Each row is a point on a tangle of strands that fork and nearly touch. The rows are in no order.
Two points are linked if the straight distance between their rows is under 0.64. Some points are linked to none.
Q428: [.12 -.25 -.11 -.10 -.05 .21 -.09 .11 .01 .23 .23 -.02 -.02 .24 .07 -.05 -.03 .20 .16 .41]
Q225: [.24 -.08 -.32 .04 -.15 -.22 .53 .21 -.10 .11 .26 .13 .11 .14 .19 -.35 .05 .23 .33 .36]
Q243: [.13 -.18 -.07 -.14 -.12 .32 -.39 .14 -.14 .29 .16 -.09 .20 .19 .04 -.23 .26 -.68 .28 .08]
Q931: [-.20 .50 .04 -.16 .25 -.67 .46 .16 -.17 .12 -.20 .12 -.10 -.60 .13 .16 .09 .13 -.40 -.03]
Q176: [-.33 .24 .29 .14 .28 -.36 .01 -.31 .16 -.24 -.43 -.04 .01 -.36 -.14 .50 -.03 .27 -.31 -.33]
Q785: [.12 .18 -.24 -.25 -.35 .19 .01 .04 -.07 -.09 .30 .15 .03 -.02 .19 -.41 .14 -.24 .25 .21]
Q219: [.24 -.06 -.14 .21 .23 -.38 .56 .48 -.30 .34 -.01 -.04 .10 .05 -.05 -.34 -.07 -.15 -.06 .10]
Q753: [.21 .00 -.19 .16 -.07 -.36 .82 .42 -.22 .14 .13 -.06 .21 .03 .13 -.41 .14 .10 .30 .27]
Q231: [.21 -.37 -.40 .10 -.10 .01 .03 .04 -.15 .38 .34 .01 .19 .32 .19 -.41 -.03 -.09 .43 .37]
Q223: [-.06 -.16 .10 -.15 .15 .02 .03 -.07 .17 .03 .02 -.10 -.07 .03 -.04 .21 -.08 .40 -.19 .05]
Q581: [-.13 .39 .11 -.18 -.02 -.08 .08 -.17 .02 -.01 -.06 .39 .08 -.27 .02 .15 -.09 .36 -.01 .43]
Q598: [.11 .07 -.10 .08 .13 -.49 .82 .50 -.22 .31 .05 -.12 .10 -.08 .10 -.30 .14 .08 .05 .18]
Q586: [-.34 .33 .30 .11 -.07 -.35 -.06 -.66 .03 -.14 -.26 .20 .14 -.29 .04 .39 -.18 .35 -.28 -.14]
Q101: [-.32 .36 .24 .02 .40 -.55 .21 .06 -.04 -.03 -.45 -.03 -.17 -.46 -.05 .38 .03 .00 -.54 -.42]
Q732: [-.20 .41 .03 -.22 -.02 -.48 .43 -.03 -.12 .07 -.02 .27 .06 -.45 .20 .13 .09 .41 -.16 .34]
Q159: [.10 -.09 .05 -.17 -.14 .16 -.05 .21 -.13 .22 .18 -.05 .09 .00 .10 -.18 .23 -.23 .08 .27]
Q919: [-.11 .10 .19 -.13 .04 .15 -.17 -.17 .21 -.03 -.08 .08 -.02 -.05 -.13 .33 -.15 .40 -.02 .14]
Q286: [.06 .01 .37 -.01 .28 -.14 .31 .20 -.03 .17 -.17 -.29 -.02 -.08 -.20 -.03 .02 -.12 -.27 -.37]
Q185: [-.04 -.02 .20 .33 .18 .06 -.05 -.05 .27 -.43 -.33 -.15 -.03 -.01 -.26 .36 -.08 .10 -.08 -.39]
Q261: [-.05 .15 .19 -.16 -.11 .04 .05 -.07 -.03 -.10 .05 .14 -.05 -.20 .00 -.03 .06 .10 -.16 .02]
Q819: [.08 .11 -.25 .14 -.25 -.26 .44 .06 -.28 -.30 .15 .35 -.22 -.16 .23 -.42 .02 -.02 -.25 -.08]
Q943: [-.03 .28 -.09 .08 -.24 -.28 .40 .03 -.28 -.30 .06 .34 -.14 -.31 .24 -.27 .06 .06 -.25 .04]
Q945: [-.02 -.41 .09 .15 -.05 .20 -.21 -.01 .07 -.05 -.01 -.28 -.05 .16 -.01 .13 .14 -.02 -.10 -.17]
Q134: [-.09 -.02 .05 .21 .21 -.22 .11 .31 -.13 -.17 -.23 .12 -.20 -.18 -.03 .10 .05 -.13 -.46 -.16]
Q216: [-.32 .32 .38 .19 .05 -.27 .01 -.54 .10 -.27 -.35 .05 .05 -.29 -.12 .38 -.15 .26 -.21 -.36]
Q973: [.19 -.05 -.06 -.09 -.18 .18 -.07 .24 -.21 .30 .19 -.07 .26 .07 .10 -.35 .28 -.52 .35 .30]
Q799: [-.17 .41 .15 -.16 -.04 .16 -.20 -.37 .14 -.06 -.08 .37 .03 -.10 -.06 .25 -.27 .41 .09 .37]
Q402: [.20 -.35 -.29 .10 -.10 .05 -.10 -.04 -.12 .29 .24 -.03 .21 .31 .03 -.42 -.09 -.32 .27 .06]
Q874: [.12 -.27 -.20 .00 -.23 .37 -.47 -.19 -.10 .57 .27 -.34 .23 .31 -.05 -.16 .02 -.50 .53 -.10]
Q365: [.10 -.58 .00 .20 .25 -.13 .02 .14 -.12 .44 .06 -.22 .08 .25 -.01 -.08 -.01 .01 -.09 .05]
Q998: [.20 -.29 .15 .27 .12 .20 -.12 .11 .08 .02 -.21 -.26 .14 .24 -.28 -.07 -.07 -.34 .10 -.39]
Q908: [.12 -.16 .22 .25 .14 .14 .01 .04 .14 -.20 -.24 -.26 .02 .12 -.32 .05 -.10 -.10 -.04 -.44]
Q139: [-.20 .11 -.03 -.13 .33 -.41 .17 -.10 .09 .02 -.13 .23 -.09 -.27 .04 .35 -.13 .46 -.31 .14]
Q86: [-.08 .03 .37 .03 .33 -.21 .25 .05 .03 -.05 -.29 -.37 -.12 -.12 -.14 .13 .04 -.05 -.34 -.61]
Q905: [.02 -.02 .04 -.08 .00 .51 -.55 .11 .20 -.07 -.08 -.01 .01 .22 -.18 .13 .03 -.28 .25 .07]
Q979: [.02 .14 .05 -.08 -.14 -.10 .24 .09 -.15 -.12 .12 .17 -.10 -.23 .17 -.12 .09 .06 -.23 .14]
Q950: [-.28 .35 .35 -.18 -.12 -.20 .09 -.42 -.01 -.01 -.09 .14 .06 -.45 .08 .24 .02 .35 -.25 -.03]
Q872: [-.26 .50 -.02 -.17 .15 -.72 .52 -.03 -.13 .10 -.16 .22 .02 -.57 .21 .14 .07 .29 -.25 .16]
Q754: [.03 .29 -.39 -.40 -.33 .32 -.15 -.07 .06 -.05 .39 .22 -.08 .16 .25 -.25 .00 .05 .50 .52]
Q500: [.11 -.30 .10 .12 -.15 .50 -.48 -.06 .18 .09 -.02 -.56 .07 .30 -.12 .30 .18 -.13 .26 -.25]
Q147: [.05 -.12 -.15 -.10 -.11 .23 -.15 -.27 .21 -.10 .20 .10 -.18 .26 -.04 .02 -.27 .39 .13 .14]
Q290: [.03 -.05 -.07 -.21 .02 .11 .02 .09 .07 .10 .18 .16 -.04 .09 .10 .05 -.05 .37 .07 .54]
Q952: [-.12 .24 .37 -.16 -.12 -.04 .06 -.22 .00 -.10 -.10 .05 -.01 -.37 -.03 .12 .05 .16 -.22 -.10]
Q196: [-.05 .06 -.15 -.06 -.20 .32 -.40 -.25 .14 -.43 .07 .20 -.12 .06 .02 -.04 -.08 -.20 .10 -.08]
Q897: [.13 -.41 .11 .28 -.08 .43 -.42 -.09 .12 .14 -.07 -.53 .12 .34 -.12 .13 .17 -.32 .31 -.39]
Q64: [.28 -.20 -.29 .24 -.05 -.18 .26 .16 -.21 .00 .14 .11 .03 .20 .03 -.54 -.11 -.22 .04 -.10]
Q156: [.02 .09 .00 .18 -.01 .06 -.09 -.04 .01 -.41 -.15 .25 -.10 -.05 -.15 -.08 -.14 -.20 -.16 -.30]
Q596: [-.15 .29 .02 .08 .04 -.07 -.12 -.10 -.03 -.33 -.18 .58 -.07 -.21 -.06 .17 -.19 .05 -.15 .16]
Q25: [-.10 .14 -.02 .16 -.11 .32 -.44 -.26 .23 -.59 -.16 .12 -.08 .10 -.17 .24 -.15 -.03 .20 -.11]
Q956: [.08 -.05 -.33 -.21 -.33 .20 -.18 -.13 -.01 -.08 .40 .10 -.02 .13 .20 -.38 .08 -.24 .23 .04]
Q523: [-.14 .04 .08 .30 .03 .22 -.34 -.33 .30 -.55 -.21 .00 -.07 .11 -.18 .42 -.15 .26 .13 -.11]
Q260: [-.33 .47 .13 -.18 .37 -.67 .31 .05 -.10 .11 -.36 -.04 -.16 -.58 .03 .30 .02 .04 -.48 -.31]
Q311: [-.01 -.03 .24 -.14 .03 .44 -.38 .20 .11 .06 -.10 -.11 .00 .08 -.13 .24 .17 -.14 .07 .15]
Q870: [-.18 .09 .15 .01 .31 -.31 .13 -.25 .23 -.12 -.22 .03 -.04 -.18 -.12 .41 -.19 .45 -.27 -.20]
Q805: [.16 -.06 -.29 .23 -.13 -.22 .29 .16 -.27 -.18 .13 .24 -.15 .05 .13 -.46 -.04 -.21 -.18 -.13]
Q775: [.14 -.44 .07 .31 .01 .24 -.32 -.04 -.03 .16 -.06 -.39 .17 .33 -.13 -.05 .13 -.45 .23 -.35]
Q252: [.28 -.22 -.29 .07 -.06 -.05 .08 .04 -.07 .03 .21 .18 .09 .25 -.05 -.46 -.16 -.25 .16 -.01]
Q474: [-.07 -.08 .02 .07 .27 -.41 .33 .29 -.16 .08 -.12 -.06 -.22 -.20 .09 .07 .09 .03 -.54 -.15]
Q251: [.07 -.05 -.10 -.11 -.22 .24 -.20 -.13 .02 -.22 .15 .12 -.06 .10 .06 -.17 -.03 -.09 .06 -.05]
Q863: [.23 .04 .09 .18 .24 -.31 .47 .46 -.25 .21 -.09 -.05 -.03 .01 -.12 -.30 -.07 -.23 -.26 -.16]
Q96: [-.03 -.04 -.30 -.23 -.30 .51 -.54 -.18 .19 .00 .27 -.10 -.16 .37 .06 .00 -.13 .03 .34 .08]
Q693: [-.20 .09 .30 .04 .38 -.31 .17 .05 .10 -.10 -.37 -.29 -.13 -.27 -.10 .38 .12 -.01 -.43 -.47]
Q151: [-.07 -.10 -.06 -.01 -.26 .51 -.52 -.22 .26 -.22 .07 -.16 -.14 .26 -.03 .20 -.03 .08 .22 -.04]
Q779: [.07 -.44 -.06 -.04 .13 .05 -.04 .18 -.06 .42 .20 -.10 .09 .22 .09 -.04 .05 .15 .03 .39]
Q104: [.05 -.23 .13 -.08 -.04 .32 -.30 .23 -.02 .21 .03 -.09 .06 .10 .00 .08 .18 -.24 .02 .20]
Q298: [.14 -.11 -.10 -.15 -.17 .44 -.46 .03 .03 .34 .17 -.16 .22 .28 -.10 -.20 .04 -.55 .45 -.03]
Q110: [.02 -.28 .06 .03 .20 -.23 .19 .20 -.17 .18 .00 -.17 -.08 -.04 .12 -.07 .13 .00 -.34 -.11]
Q953: [-.14 .03 .18 .30 .13 .07 -.20 -.27 .34 -.43 -.32 -.14 .00 -.06 -.19 .54 -.03 .28 .03 -.24]
Q955: [-.04 -.23 -.09 .04 -.29 .59 -.63 -.19 .22 -.10 .11 -.46 -.03 .38 -.02 .26 .13 -.15 .36 -.25]
Q294: [-.06 -.03 -.30 -.07 -.03 .46 -.70 -.03 .29 -.21 .04 -.05 .04 .35 -.13 .02 -.05 -.47 .38 -.12]
Q519: [.13 .02 .21 .14 .22 -.12 .26 .28 -.09 .02 -.15 -.09 -.01 -.01 -.19 -.20 -.12 -.22 -.24 -.29]
Q849: [-.05 .22 -.39 -.35 -.33 .47 -.49 -.22 .15 -.04 .36 .09 -.17 .28 .17 -.11 -.13 .00 .44 .27]
Q126: [.10 .10 .03 -.25 -.30 .14 .15 .15 -.13 .08 .20 .00 .10 -.15 .15 -.25 .23 -.11 .14 .26]
Q162: [.26 -.24 -.39 .07 -.07 -.10 .33 .17 -.13 .18 .34 .05 .15 .26 .16 -.39 -.02 .08 .33 .40]
Q70: [.01 .29 -.04 -.23 -.02 .04 .12 -.01 .08 -.01 .06 .37 .00 -.12 .03 .04 -.09 .38 .14 .55]
Q672: [-.10 -.02 -.01 -.26 .26 -.20 .16 -.03 .14 .14 .02 .05 -.08 -.12 .01 .26 -.12 .54 -.21 .23]
Q140: [.13 -.39 .04 .15 .11 -.10 .11 .16 -.17 .25 .04 -.13 .08 .15 .00 -.17 .04 -.13 -.12 -.08]

A fork is a point with three links, a tip a point with one. Leave the first point through the second and follow the links. Name the first fork or tip that comes.
Q998; Q908 => Q159
Q908; Q998 => Q754
Q519; Q286 => Q732
Q799; Q581 => Q134

Name the points in between on the shortest way along the links from the first point to the second, in order.
Q70; Q134 => Q290 > Q428 > Q779 > Q365 > Q140 > Q110 > Q474
Q96; Q25 => Q151 > Q955 > Q500 > Q897 > Q775 > Q998 > Q908 > Q185 > Q953 > Q523
Q805; Q261 => Q819 > Q943 > Q979
Q931; Q519 => Q260 > Q101 > Q693 > Q86 > Q286
Q870; Q799 => Q139 > Q672 > Q223 > Q919
Q126; Q294 => Q159 > Q104 > Q311 > Q905
